Points on a hilly landscape, in no order, each with its height.
A ball rolls from a point to whichever of its 2 nearest points has the largest drop for the distance, and stops where none of them is lower. Distance is the straight distance between rows; heights are no part of it.
pofa height 49.1: [132 130 100  90 164 120 109  92 107 157  77 120 153 131 117 145  87 199
  69 108 181 176  59  88 132  83 125]
lop height 68.7: [147 144 135 131 148 142 172 128 107 121  90 141 168 125  45 131 104 133
 217  86 185 204 140 153  84 126  97]
gar height 39.1: [ 94 149 143 147 151 115 105 165 124 150  59  70 154 131 163 148 144 158
 117 134 108 110 134 120 140 130 127]
ridi height 52.7: [134 113  70 171 159 146 138  75  86 103 106 127 157 141  97 140 145 137
 140 143 198 155 178  98  90 171 106]
sakaz height 30.7: [ 90 130 153 116 132 112 127 191 169 122  89  90 128  90 132 157 194  79
 120 117 102  75 178 145 151 187  97]
Tun height 32.8: [134 111 158  61 129 118 140 132 133 166 139 135 143 100  91 130  97 162
 115  88 196 174  48 135 145  70 114]
Vibiz height 28.6: [126 152 130 146 117 128 122 138 110 139  53  93 113 143 138 163 124 130
 141 134  59 104 141 102 154 100 127]
bezun height 47.4: [157  97  52 156 110 142 130  67 108  74 157 142 111 146  98 142 171  80
 129 174 152 129 197  96 108 185 118]
muta height 40.5: [ 83 159 160 136 141 104 112 180 137 161  79  68 149 127 175 143 132 155
 109 127  93 109 106 130 136 113 138]
bivet height 63.7: [157 144 150  92 113 134 156 124 117 133 123 150 100 117  83 143  98 122
 149  84 118 148 115 130 144  95 124]
vugi height 58.7: [151 125 128  51  81  96 130 105 140 105 127 139  82 123  84 182 131  95
  49  96  63  98  89 109 186  90 143]
zal height 35.7: [121 157 189 124  94 126 156 187 130 154  88 114  78 105 130 144 125  94
 187 103  48 112 134 152 155 107 129]
kab height 42.9: [125 128 104 155 152 138 119  98 100 136  86 109 150 145 143 134 121 169
 112 150 145 138 123  90 116 114 124]
mov height 34.2: [121 116 123  83 132 105 135 120 168 106 157 169 116  96  80 138 161  92
  89 102 186 114 147 125 125 187 110]
salo height 57.2: [105 121 131  63 124  80 106 151 163 131 132 115 133 106 121 157 157 127
  41 114 122  93  85 120 161 114 135]
gal height 31.7: [ 93 129 152 164 164 132 109 152 166 144 162 127 161 123 186  63 131 158
 130 146 169 114 124 156  94 161 142]
Tose height 42.1: [180 127  97 126 145 141 137  54  81 116 115 142 153 158  89 135  66 180
 132 121 155 189  77 109 101  64 137]
gome height 51.2: [151  95  44 160 128 125 114  59  94  96 150 127 131 156 139 131 127 136
  86 172 157 154 132  72 103 118 142]
Gesa height 61.9: [190 123 125 115  85 151 150  86 135  88 196 201  65 139 106 105 118 103
 137 134  87 113 130 146 136 109 160]
biman height 51.8: [141 112 128 125 101 135 122 125 152 111 200 162 116 136 146  95 128 111
 109 147 108 105 135 154 132 145 164]
Gefu height 50.0: [153  88  41 155 118 139 113  40  88  81 177 136 128 156 128 123 148 124
  90 175 168 161 152  83  96 149 131]
dadep height 41.1: [112 116  89 160 158 127 106 102 113 126 100 115 156 140 149 132 126 147
 107 149 164 134 141  96 116 148 122]
sel height 26.6: [129 161 142 155 115 129 121 151  99 150  59  83 104 142 164 157 113 147
 135 137  36 114 121 111 151  73 144]
Resug height 70.0: [154 139 136 142 135 147 176 137  94 113  81 140 160 136  35 149 100 127
 222  84 147 193 152 143 103 117 104]
rudor height 44.1: [154  86  50 131 106 132 117  51 118  64 168 164 109 141  90 152 155  91
  77 166 145 130 151  82 128 163 134]
tob height 54.2: [124  92  92 143 106 123  86 103 153  94 222 145 170 155 178  92 154 102
 106 192 111 112 133 131 113 167 174]
Sok height 53.5: [149 112  80 179 160 138 105  63  93 125 132 122 155 146 158 113 103 175
 102 178 162 161 113  89  90  97 144]
Finu height 47.7: [ 96 129 139 129 130 107  92 148 136 136 157 114 140 144 185 106 124 155
  82 154  86  96  85 132 134 112 164]
banuk height 41.6: [121 118  85 187 134 130 111 102 110 111 108 109 132 154 137 151 156 114
 118 171 126 116 180  96 115 172 115]
ridod height 51.6: [115  95 124 120 137 122 101 117 173 110 220 171 149 134 154  73 136 129
  73 155 154 106 109 144 121 175 167]
Fazav height 42.2: [134 106  87 115 130 112 110  85 137 113 154 156 138 128 115 133 143 117
  67 139 149 107 125 104 139 162 139]
kekan height 44.8: [108 148 131 123 158 154 144 146 113 140  36 107 153 117  86 176 144 118
 157 101 156 142 172 110 136 162  76]
Gude height 74.2: [172 150 149 130 116 144 165 121  94 129 125 160 129 125  71 124  69 139
 205  91 126 181 100 151 107  79 135]
dipu height 26.4: [110 128 130 113 121 110 125 163 171 106  97 111 130 105 118 168 194  78
 116 122  98  70 191 132 148 193 108]
bazif height 57.8: [120 133 143  60 109  95 122 145 154 118 122 111 107 109 119 166 153 114
  50 113  89  92  89 120 178 101 137]
fen height 35.5: [117 125 125 123 115 120 118 133 152 108 125 119 122 131 132 147 151 108
 109 141  93  88 154 130 144 153 129]
Ses height 47.3: [160 138 150 102  89 149 161 122 142 111 183 201  65 107  76 117 125  73
 175 102 106 120 155 164 132 140 129]
dirid height 47.1: [160 117 108 154  95 139 131  98 123  97 174 141 102 150 154 114 123 112
 136 165  82 110 148 132 127 120 153]
sop height 56.3: [ 92 110 128 101 143  95 106 153 193 120 176 143 170 106 146 100 175 109
  76 137 163  94 131 153 135 193 135]
zed height 59.4: [186 112 105 155  93 163 156  80 108  83 215 178  75 154 115  98 110  93
 182 148 116 139 167 143 104 124 142]
Dib height 62.0: [166 122 110  76 123 128 152  77 100 109 128 171 115 128  39 157  92 133
 109  87 152 164 105 112 139  85 133]
pufi height 22.2: [102 132 157 173 142 126 114 163 150 143 184 124 146 140 201  71 121 147
 144 150 112 102 130 164  99 147 160]
Funo height 32.0: [120 146 148 192 122 136 122 162 127 137 147 108 126 151 207  82 118 149
 177 159  66 112 130 157 106 125 161]
Gomav height 50.7: [136 141 117  71 152 115 121 102 101 152  70 113 156 120  87 172  95 187
  73  95 187 174  59  84 147  72 114]
dufu height 52.0: [139 101  75 147 138 135 112  66  99 119 144 137 145 155 132 122 121 157
  85 165 165 147 110  87 113 109 147]
sur height 63.3: [142 119 100 196 132 156 132 114 120  95 167 122 113 147 165  98 144 100
 189 168 116 121 197 139  95 157 126]
lufab height 54.8: [ 80 103 138 107 133  99  79 158 184 116 174 130 181 123 157 111 173 111
  78 144 115  83 124 155 125 202 154]
vadu height 57.7: [ 88 145 205 127 136 119 152 211 145 183 121 109 127  94 168  90 120 148
 186 104 154 140  84 172 123 109 112]
Laru height 51.1: [143 108  57 180 153 150 133  74  83  97 113 119 143 147  90 150 153 109
 142 155 164 153 189  81 103 159 100]
vore height 38.1: [146 116 119  72 101 112 134 118 171  92 152 171  96 101  78 163 161  63
  83 110 105  98 141 127 150 171 121]
Mib height 55.2: [136  95 110 161 104 133  97 126 149  95 223 140 155 155 185  82 150  94
 132 197  85 107 153 142 111 171 177]
zul height 38.9: [133 125 130  81 105 106 117 130 174 111 139 144 111 103  97 155 158  86
  78 120 103  87 131 128 156 145 128]
gugid height 42.0: [105 132 117 191 148 132 108 143 128 127 110  94 150 145 184 112 149 133
 148 174 116 111 167 132 109 163 125]
sig height 44.4: [ 98 141 134 167 148 135 122 162 143 138 102 105 148 131 165 113 160 122
 142 142 115 104 167 141 119 179 124]
Diri height 51.3: [ 96 143 141 147 162 148 138 171 122 170  48  88 150 115 126 146 138 138
 157 111 164 140 159 123 120 161  81]
tadi height 56.6: [ 95 130 139  71 125  83  93 161 148 133 107  79 143 116 136 166 163 141
  25 124  99  85  82 123 178 104 140]
Zorud height 28.2: [141 128 105 171 118 128 104 109  93 128 131 103 127 181 192 124 103 164
 104 182  55 124 104  97 127  55 183]
los height 40.2: [164 115  98 120 143 130 132  55  83 128 131 152 144 155 112 124  74 177
  99 125 159 173  74 101 113  67 154]
Zibak height 38.7: [179 117 105 107 125 127 133  47  89 116 159 176 117 158 102 115  66 162
  99 130 141 167  71 114 116  60 166]
sol height 35.4: [116 136 132 216 120 143 116 151 125 123 149 106 133 152 209  86 137 137
 181 188  66 108 164 153 105 137 153]
deka height 39.0: [102 133 122 221 142 144 114 146 122 125 134  92 145 154 214  95 141 127
 172 178 106 111 179 137 107 162 135]
seton height 54.7: [155 110  70 187 152 145 134  74  89 117 128 116 142 155 157 116 105 158
 138 171 142 154 132  89  90  98 131]
litap height 44.6: [155 134 110 116 147 131 139  79  87 125  93 146 163 138  70 138  76 190
 138 100 176 202  78 115 100  70 116]
gebez height 52.9: [114 158 156 149 126 125 130 144 127 148 130 119 112 137 183 104 108 152
 147 131  82 109 106 145 134  89 156]
zus height 56.7: [ 94 137 192 117 131 124 139 210 136 187  96  91 134 102 154 112 111 154
 168 107 154 152  79 155 136  96 108]
Nanud height 56.2: [160 107  83 172 136 145 133  74  89 101 140 139 129 151 126 119 107 134
 156 151 154 156 148 103  99 113 125]
nures height 41.5: [106 131 139 117 149 123 140 136 147 143 123 129 129  99 117 118 138 119
 128 104 175 124 150 142 125 169 110]
bira height 50.3: [125 139 156 125 103 122 129 146 145 123 148 122 100 127 157 126 131 109
 126 139  46  91 133 155 140 115 156]
nume height 43.0: [145  94  64 130 125 118 108  61 129  92 161 159 126 135 106 137 143 110
  69 151 164 119 144 100 130 164 130]
Ligon height 54.5: [162 122 125 173  94 152 135 117 142  98 226 166  99 154 169  71 121 100
 177 169  92 116 151 155 109 146 161]
gaz height 57.9: [183 125 122 174 107 169 161  88  95 100 188 175  77 153 116  99 106 105
 212 134 102 147 152 151 100 118 141]
Gov height 32.6: [141 109 106 148 122 122 117  88 125 126 184 157 127 151 174  85 101 162
  80 160 135 131  85 117 115  96 175]
Motas height 41.9: [124 139 115 150 157 146 136 117 118 121  63 112 143 116  90 160 151  99
 159 106 149 136 201 103 123 169  83]
podas height 22.3: [148 162 139 109 115 139 145 145  81 148  31  92 122 128  74 198  98 139
 171 102  55 154 111 101 157  65 107]
purep height 61.8: [165 111  86 184 109 156 137  98 109  97 185 133 107 158 153 101 138  96
 173 179 120 140 191 119  85 144 127]
Bedu height 46.7: [126 135 126 150 119 124 106 130 132 120 151 125 127 162 187 107 107 159
 105 164  79 106 106 131 131  99 174]
tafe height 34.3: [ 93 145 144 133 131 115 114 183 161 122  92  93 135 116 156 147 179 104
 127 131  84  84 165 141 146 168 110]
ranet height 57.0: [164 123 116 173 144 157 155  93 101 116 145 151 120 145 112 116 108 117
 178 138 146 156 150 126  92 126 123]
rad height 28.4: [136 157 147 122 125 133 135 138 104 153  71 112 114 130 117 160 101 135
 162 111  87 144 115 128 142  88 119]
Lar height 30.9: [114 155 157 131 120 134 132 161 118 160  83 102 110 125 148 139 113 136
 143 112  87 126 102 134 149  96 134]
Nelis height 38.2: [103 131 136 137 144 141 136 144 145 129  83 118 140 100 103 146 163 103
 147 109 157 120 189 120 131 183  84]
sis height 46.0: [ 82 137 176 117 126 108 113 200 165 143 179 114 155 111 184  86 148 140
 124 139  89  90 106 173 126 156 152]
sared height 62.3: [183 132 138 103  75 150 153  95 117 107 187 193  55 143 101 108  89 105
 147 113  77 126 110 151 146  87 163]
sir height 75.1: [174 144 134 110 129 137 157 108  95 128 117 157 141 138  70 122  76 154
 176  88 150 191  86 144 104  67 127]
der height 65.9: [140 139 156 116 129 145 150 151 111 151 106 140 130 104  99 125  92 134
 204  85 145 171 116 151 114 106 102]
Dima height 49.5: [157 129 133  94 107 152 164 105 129  99 163 197  71 124  51 129 125  77
 164  87 132 127 159 156 121 141 120]
Rog height 77.6: [154 150 126 112 146 131 125 109  87 151  71 113 148 136 114 139  67 184
 134 119 141 173  82 102 119  56 127]
bezu height 34.5: [ 93 143 143 124 140 115 138 172 157 132  86 104 128  90 116 143 181  87
 132 112 126 105 186 130 140 183  82]
fazul height 35.1: [140 131 122  94 113 117 112  93 126 130 157 152 116 136 123 116  90 144
  68 123 124 125  83 115 147  85 161]
kot height 56.4: [137 105 101 160 107 137 114 127 134  94 213 135 137 161 202  72 133 121
 141 185  96 116 143 137 110 145 170]
gele height 60.4: [129 115 116  62 121 106 131 106 134 134 127 143 125 109  84 155 118 135
  57  92 164 136  83 102 148 111 127]
nodi height 27.1: [ 96 131 166 164 149 140 114 155 162 140 188 141 143 138 199  61 104 151
 141 144 150 114 108 172  84 139 166]
filez height 56.0: [ 88 141 157  73 134  93 105 177 154 157  86  61 129 117 148 169 150 142
  58 109 107 106  89 119 175 101 125]
pur height 24.5: [152 144 115 156 111 122 122 112  86 128  76  94 109 156 171 157 104 142
 140 150  34 119 125  93 148  70 148]
Lazun height 29.1: [100 117 139  73 132 129 148 147 164 126 102 126 123  71  76 163 176  92
 109  92 191 122 156 114 155 180  85]
kesap height 48.7: [144 130 133 147  96 133 129 130 143 111 148 142  97 140 144 127 129 107
 142 144  65  93 150 138 137 136 152]
tini height 38.8: [111 123 106 180 162 141 110 115 120 130 117 119 149 143 159 107 135 149
 129 156 168 126 158 115 106 164 120]
bonak height 27.8: [103 136 156 201 140 140 130 164 147 148 164 114 137 139 208  66 120 150
 183 164 103 112 135 172  97 132 143]
Gofe height 17.7: [ 82 130 185 114 146 117 147 198 163 169 105  95 132  94 138 125 157 118
 152 101 175 129 125 155 135 149  93]
kal height 55.7: [112 144 146 168 128 138 130 145 132 137 115 114 117 130 166 116 116 134
 151 140 109 104 151 148 118 136 130]
Dovop height 48.8: [ 99 127 133 159 150 108  92 153 137 135 141 100 162 156 198 103 127 155
  89 157 102 111 111 130 128 125 168]
lofi height 31.1: [112 120 116 117 130 106 111 144 169 100  80 107 148 104 113 165 200  77
  86 135 117  76 184 106 136 205 110]
Fepo height 31.3: [136 101 109 162 124 125 101 101 115 122 179 128 136 165 196  94 110 169
  96 172 110 130  99 107 112  90 175]
tir height 49.8: [117 125 141 102 121 101 121 136 178 128 195 149 131 116 147  98 130 127
  72 123 147 106 110 149 129 147 155]
posaz height 52.3: [118 128 122  79 150 114 119 125 118 149  91 118 150 121 104 150 111 164
  86  95 177 158  83 101 149  95 111]
tuta height 43.7: [ 83 142 175 139 138 111 117 186 151 142 141 102 141 120 181 110 143 139
 136 139  76  90 118 171 138 139 155]
nazeg height 49.4: [153 104  70 154 136 149 137  69 109  89 124 142 131 139  88 150 155  98
 123 147 173 139 183 101 113 180 103]
Nuzo height 52.4: [114  90  96 123 114 111  87  97 157 110 203 164 176 144 157  90 141 125
  55 162 157 118 105 125 120 177 168]
daket height 58.4: [115 102 105  81 131  99 107 106 178  98 151 165 135 102  94 146 172  89
  42 130 166 101 128 107 143 189 124]
fupi height 54.4: [129 124  90 163 159 144 134  85 101 127 110 135 149 137 118 120 130 140
 144 139 186 148 161 112  97 156 108]
nufa height 53.1: [155 120 128 150  94 139 122 111 148  92 221 172 104 154 164  76 120 111
 131 163  77 113 137 156 129 131 177]
dotor height 44.7: [153 139 156 124  97 146 168 138 137 121 154 179  73 109  91 113 126  70
 205 106  97 123 159 168 131 139 122]
dumib height 26.5: [148 130 107 160 119 125 110  99  81 137  96 102 121 169 176 145 100 170
 121 162  63 135 111  90 138  50 161]
puver height 54.6: [ 93 138 132 102 155 113 101 144 127 165  78  82 156 123 152 146 126 169
  72 118 161 127  86 109 142 104 119]
votir height 40.7: [110 119 101 136 136 120 107 102 134 120 140 135 145 128 136 115 135 127
  68 144 167 113 134 114 125 167 130]
tapo height 24.4: [ 96 100 193  78 145 113 151 199 144 168 109  94 136  95 124 141 140 143
 122  96 199 139  68 141 166  94  86]
Bol height 35.0: [104 111  89 132 142 118 113 113 152 107  93 111 139 128 106 168 190  86
  86 137 136  94 189  96 133 202  92]
gekef height 35.6: [ 97 123 115 174 161 134 114 130 136 138 147 126 160 135 183  82 131 152
 120 156 175 120 142 142  88 177 134]
duda height 67.2: [149 143 154 124 127 141 161 149 118 144  91 141 156 112  66 117  94 152
 217  77 165 188 120 158 105 114  98]
Vakov height 53.4: [120  87 104 127 109 112  91 110 165  95 200 152 173 146 159 102 160 101
  82 169 119 100 126 137 126 183 175]
zibe height 63.9: [118 138 166 106 119 124 139 161 134 151 104 112 105 108 117 144 134 114
 150  97 120 125 138 139 147 132 101]
Vaz height 21.9: [ 88 134 164  94 132 117 144 186 155 155 106 110 120  88 117 156 165 104
 142  93 157 121 140 150 148 152  83]
rom height 37.3: [170 114  99 115 114 134 130  65 102 117 177 182 100 147 113 117  85 144
 100 120 143 148  88 121 127  94 146]
fiset height 58.3: [142 131 137  61  97 105 122 121 144 124 116 129  84 113 101 169 135 109
  70 103  89 107  97 116 179  88 134]
fiv height 50.8: [123 114 117 121 123 118 112 116 155 121 188 166 132 133 145  91 130 121
  88 141 145 109 118 132 126 153 158]
nuv height 33.0: [124 141 129 137 127 132 118 128 131 119  86 113 112 136 124 152 133 115
 127 131 108 101 155 117 138 133 120]
muvom height 44.9: [168  95  38 136 112 136 126  47  91  62 146 143 110 151  81 162 162  87
  99 160 129 126 167  76 135 149 114]
Nikoz height 53.3: [155 122 109 130 142 144 146  86 109 101 140 163 118 134  77 140 128  95
 148 120 158 133 172 124 113 156 111]
naru height 44.0: [138 116  87 179 121 144 124 106 118 109 140 116 127 157 157 121 139 112
 139 168 110 121 173 105 111 152 129]
mefi height 31.9: [113 112 126  72 143 117 141 119 161 123 128 147 132  86  70 153 171  91
  76  98 198 118 146 114 139 177  90]
likot height 46.1: [162 106  49 155 112 143 133  70  95  74 140 138  99 149  91 156 164  80
 124 163 109 126 187  92 123 154 113]
Guri height 52.8: [104 139 160 104 150 129 133 175 116 185  60  92 165 110 121 139 114 173
 167  98 185 180  99 127 109 109  80]
gilor height 76.8: [145 135 126  96 133 135 129  94 100 154 100 137 129 138 113 134  75 172
 107 105 143 158  84 107 138  74 134]
feti height 55.1: [164 117  97 151 130 155 133  79 104 104 165 162 105 136  99 122 117 109
 153 137 143 134 164 131 103 139 135]
fuzuk height 54.3: [104 148 157 122 152 125 124 168 123 182  76  89 143 117 141 137 112 167
 144 100 159 159 100 133 133  95  96]
Sugaf height 60.6: [179 122  92 115  88 141 134  76 121  82 182 168  78 159 102 140 117  96
 108 136  81 118 143 120 140 115 158]
romu height 30.8: [131 142 115 136 123 131 116 117 112 132  79  97 121 140 128 162 124 129
 108 131  95 115 134  95 149 105 125]
Rumo height 47.2: [149 130  95 109 167 127 118  79  91 139  88 134 170 136  97 146  80 185
 108 109 179 182  71  90 113  75 123]
kaben height 53.6: [112 138 110  96 157 123 109 122 112 161  62  90 152 121 127 163 117 174
  68 110 166 145  84  89 142  92 109]
Dizis height 32.9: [116 162 186 129 110 125 151 173 128 152  87  93  93 115 147 145 119 123
 159 114  64 127 115 146 156  96 126]
gak height 35.2: [144 118 150  62 119 109 142 130 138 148 164 160 112 109  87 127  94 145
 102  84 180 153  70 132 146  84 125]
dusu height 49.2: [108 130 156 100 142 132 153 163 123 159  77 112 157  95  74 153 131 131
 171  86 181 166 132 136 134 141  75]
vev height 45.8: [119 143 117 153 123 121 102 130 119 138 112 107 129 161 176 124 101 162
 104 150  93 109 107 115 134  91 159]
refut height 55.5: [111 147 176 126 142 126 132 169 129 172  93  99 131 114 159 121 115 158
 171 108 131 146 106 140 130 117 112]
Bap height 37.2: [122 124 153  70 130 121 145 134 143 138 141 143 110 102  94 134 117 126
 107  86 161 147 100 134 138 110 111]
zopan height 57.5: [105 110 119  98 135 112 113 121 187 117 164 146 151 108 112 124 172 103
  70 133 170 100 135 133 132 199 130]
Nado height 36.1: [155 128 111 104 113 132 127  83 117 116 155 159  98 140 106 127 113 136
  86 120 133 127  98 121 144 104 144]
bes height 59.5: [175 118 111  78  67 119 130  93 151  80 173 187  67 133  84 153 134  79
  76 125  61  84 116 126 167 128 168]
manab height 67.3: [122 132 137 195 139 152 144 148 126 128 117 118 125 124 142 106 138 112
 211 133 138 121 202 147  98 179 102]
ginof height 78.2: [160 156 127 134 145 145 133 121  82 146  55 107 151 139 119 149  72 173
 167 119 115 175  95 104 120  60 116]
faz height 59.8: [118 112 120  54 131 104 119 111 153 128 150 149 119  96  78 158 142 121
  37  99 180 123  95  99 153 134 117]
bofo height 55.0: [100 141 171 112 151 121 130 192 127 180  52  58 147 100 129 156 132 156
 150 110 159 156 107 126 152 110  93]
zonu height 44.5: [141 140 109 158 145 137 117 111 100 141  88 105 135 152 157 131  98 166
 119 145 113 131 109  99 129  87 140]
Sude height 62.8: [101 138 175 114 127 126 145 181 159 166 129 114 108 103 143 124 129 124
 146 105 135 125 115 156 137 122 117]
keza height 59.1: [ 96 140 194 132 138 128 143 187 156 171 156 133 120 104 178  68 116 156
 179 104 149 136  97 181 108 119 134]
Sanop height 36.2: [141 127 121  79 113 119 132 113 165 111 163 175 104 100  86 140 155  85
  88 111 151 105 140 140 140 171 115]
reb height 64.7: [146 146 151 114 117 143 160 137 105 146 109 144 102 119  82 138  97 123
 192  85 121 154 127 137 128 101 115]
nulo height 51.4: [148 127 129 109 124 143 150 105 135 109 150 177 101 117  70 134 134  87
 138  95 150 128 160 143 130 169 107]
Tuzik height 41.3: [110 132 146 138 143 141 144 142 133 138 105 132 118 109 104 132 138 106
 157 103 154 128 162 135 124 168  90]
sula height 38.5: [115 117  93 164 150 129 116 107 127 107  92 113 150 129 120 147 179 102
 106 158 146 113 189  88 123 187 102]
Lave height 59.2: [151 124 123  63  87 111 126 113 152  94 154 154  87 121  89 158 140  84
  60 114  70  95 108 124 174 122 148]
zamuz height 71.1: [161 141 141 139 120 143 169 138  96 115  74 138 128 135  38 160 112 104
 224  78 117 171 157 135 117 108 102]
vil height 54.1: [117 140 137 170 136 128 120 143 129 153 129 115 135 136 190  96 110 149
 142 147 114 119 122 134 122 120 148]
maf height 47.0: [ 79 130 130 186 164 149 124 149 141 140  85  98 159 121 167 107 156 129
 153 141 160 113 189 137 114 181 100]
gup height 37.4: [127 121 120  94 111 101 115 128 154  96 133 126 123 120 120 158 163  86
  82 136  79  80 141 121 153 160 135]
Kila height 53.0: [106 149 158 134 150 141 131 183 117 164  21  71 154 109 114 160 133 143
 183 107 142 155 145 116 139 132  77]
dav height 61.1: [171 124 111 129 101 141 148  81 109  92 174 186  81 146  96 120 112  97
 139 129 102 120 146 140 123 118 142]
med height 62.7: [160 133 126  92 112 128 147  88 102 121 135 167 104 133  67 141  98 135
 129  95 140 155 102 127 122  94 125]
feme height 59.3: [128 106  99  58 131 100 121 104 164 112 151 158 114  96  66 162 163  89
  45 109 177 110 121 109 146 164 117]
nom height 25.9: [105 120 158  70 139 118 153 171 151 141  91 115 120  86  78 166 178  91
 128  87 170 120 134 125 158 151  78]
vete height 25.5: [143 158 133 126 121 137 139 125  76 142  40 101 117 133 108 174 113 143
 161 124  63 140 130 102 142  85 115]
miz height 51.0: [107 129 162 107 149 128 147 192 128 176  69 101 167  95  95 146 128 155
 184  88 205 176 112 136 120 123  65]
dinu height 41.8: [ 85 151 166 138 136 108 103 173 130 152 104  79 141 125 192 113 134 148
 130 129  80 103 107 152 140 115 144]
Ziv height 60.5: [ 97 144 185 117 141 113 128 188 153 165 170 120 123  98 170  83 118 154
 141 117 142 122  90 173 122 121 152]
Vasi height 61.0: [157 119 111  71 120 121 136  79 109 119 137 156 120 127  74 153 102 146
  71  92 151 144  83 110 146  90 130]
fupu height 76.0: [160 146 135 108 127 134 140 110 100 150 113 154 128 128  97 133  76 160
 146 101 137 173  87 130 110  66 137]
Limab height 41.0: [137 141 184 118  98 140 180 173 137 131 136 154  65 100 103 121 128  72
 209  85  87 129 139 169 147 128 120]
lugar height 49.9: [ 95 126 134 157 128 118  91 155 144 126 152 107 172 147 191  99 144 144
 112 164  99  91 130 149 117 146 162]
zetag height 54.0: [ 93 155 161 121 137 137 134 200 119 177  29  59 147 110 134 160 135 153
 172 112 132 147 118 127 144 101  72]
deme height 47.6: [ 89 134 173 106 120 110 113 175 170 133 205 132 138 117 185  76 146 149
 107 126 101  93  87 182 134 141 165]
nozi height 33.9: [138 121 113 128 124 124 103  94 119 135 147 136 119 145 149 106  99 152
  82 149 129 130  83 110 122  93 156]
dig height 72.3: [172 162 140 144 117 152 180 139  95 114 100 150 127 129  65 134  93 118
 238  93  95 173 150 158 106 106 115]
daro height 46.8: [112 147 138 135 148 148 145 151 102 144  62 118 151 106  74 150 129 132
 178  88 154 150 156 125 127 146  76]
tem height 39.3: [122 130 140  98 134 126 139 132 147 137 144 151 121 104 105 121 125 125
 116 106 175 131 123 130 122 145 115]
Nusev height 53.2: [ 77 104 141 139 141 103  77 164 162 126 171 108 206 127 184 100 169 125
  89 152 116  83 143 154 121 201 157]
sofi height 65.2: [133 127 115 217 146 161 141 121 118 120 136 119 127 144 165 104 134 127
 211 162 138 131 201 134  93 160 107]
Bitad height 49.0: [151  95  57 164 119 145 130  65 103  82 161 140 123 151 128 127 148 105
 117 169 149 139 164  89 108 153 125]
piv height 37.1: [ 73 153 152 152 147 112 102 179 141 144  78  72 149 127 173 137 165 131
 120 138  98  97 154 137 136 152 116]
vebe height 19.4: [166 161 127 102  99 125 144 124  67 134  41 118 102 137  66 197  87 134
 169  91  46 162 115 104 161  57 119]
kudi height 49.3: [ 88 143 136 173 169 137 128 168 133 157  67  92 162 115 145 119 149 139
 167 115 166 136 178 140 110 188  89]
Sovo height 38.0: [136 159 184 111  96 134 170 192 128 155 106 130  78  91 112 134 134  94
 204  88  76 134 135 156 148 109 120]
retef height 38.6: [ 99 120 122 151 156 122 107 114 146 144 137 125 157 126 159 110 128 147
  90 145 194 127 129 123 105 168 127]
vupe height 73.2: [157 149 160 132 113 143 171 144  99 134 111 155 118 123  72 117  82 128
 247  88 116 176 125 165 105  88 114]
seso height 55.3: [101 142 157  98 143 106 113 165 135 169  73  65 139 116 150 160 128 163
  80 115 119 127  75 112 163  92 114]
Meden height 51.7: [112 163 164 135 112 116 124 165 134 140 130 115 102 127 162 125 126 136
 131 129  56 101 111 154 150 103 154]
vosa height 27.0: [ 96 117 175  84 149 110 128 184 143 184 119  97 141 108 144 127 117 167
 125 105 195 151  55 135 138  84 100]
Kefaz height 61.7: [ 89 135 177 117 146 117 133 181 164 157 144 118 126 105 155 101 137 133
 130 113 153 113 115 158 136 147 125]
sot height 51.5: [ 80 114 140 146 138 110  74 167 146 123 177  98 198 141 204  97 163 133
 111 166  85  76 132 165 119 182 162]
tege height 60.3: [181 112  87 174  93 162 137  80  98  83 202 154  81 159 133  99 128  88
 189 167 110 144 191 138  99 125 136]
gutez height 56.1: [169 121 120 178  99 165 152 107 120  99 194 165  83 145 155  76 112 104
 200 162  99 128 158 160 108 115 155]
Nolu height 59.9: [185 120 116  92  72 138 139  83 136  86 175 178  68 137  75 141 130  80
 112 129  68 102 138 137 150 120 145]
tek height 21.6: [ 99 117 177  93 139 112 145 205 142 168 107 100 134  92 122 132 141 132
 145  98 180 145 102 148 145 117  82]
seran height 48.9: [ 92 120 165  88 127 100 110 164 174 133 204 141 151 116 157  90 148 145
  75 119 138  97  81 160 135 140 162]
zugo height 45.9: [151 116  96 174 124 142 122  96 117 108 163 132 107 154 160 103 116 125
 143 165 109 125 150 127 108 125 146]
vid height 30.0: [121 122 168  71 131 115 137 167 124 173 112 112 149  99 109 129  99 172
 135  95 200 172  60 136 129  73 106]
burid height 29.7: [139 117  95 176 122 124  99 116 111 121 170 107 152 175 211  93 109 166
 105 194  69 115  94 117 115  62 185]

Where does a ball stop that starts at each point below?
Sugaf | pur
bofo | pufi
zed | dipu
puver | pur
Nikoz | vebe
rom | pur
nures | Gofe

Call two points neighbours if one is among the 2 nearest of the other. Go from one point of each pair to the other, from neighbour to neighbour, staying as low as possible. Name the highest point that can't be avoided.
Gofe / dipu | nures
pur / pufi | bofo
pur / Gofe | zul
Gofe / vebe | ranet
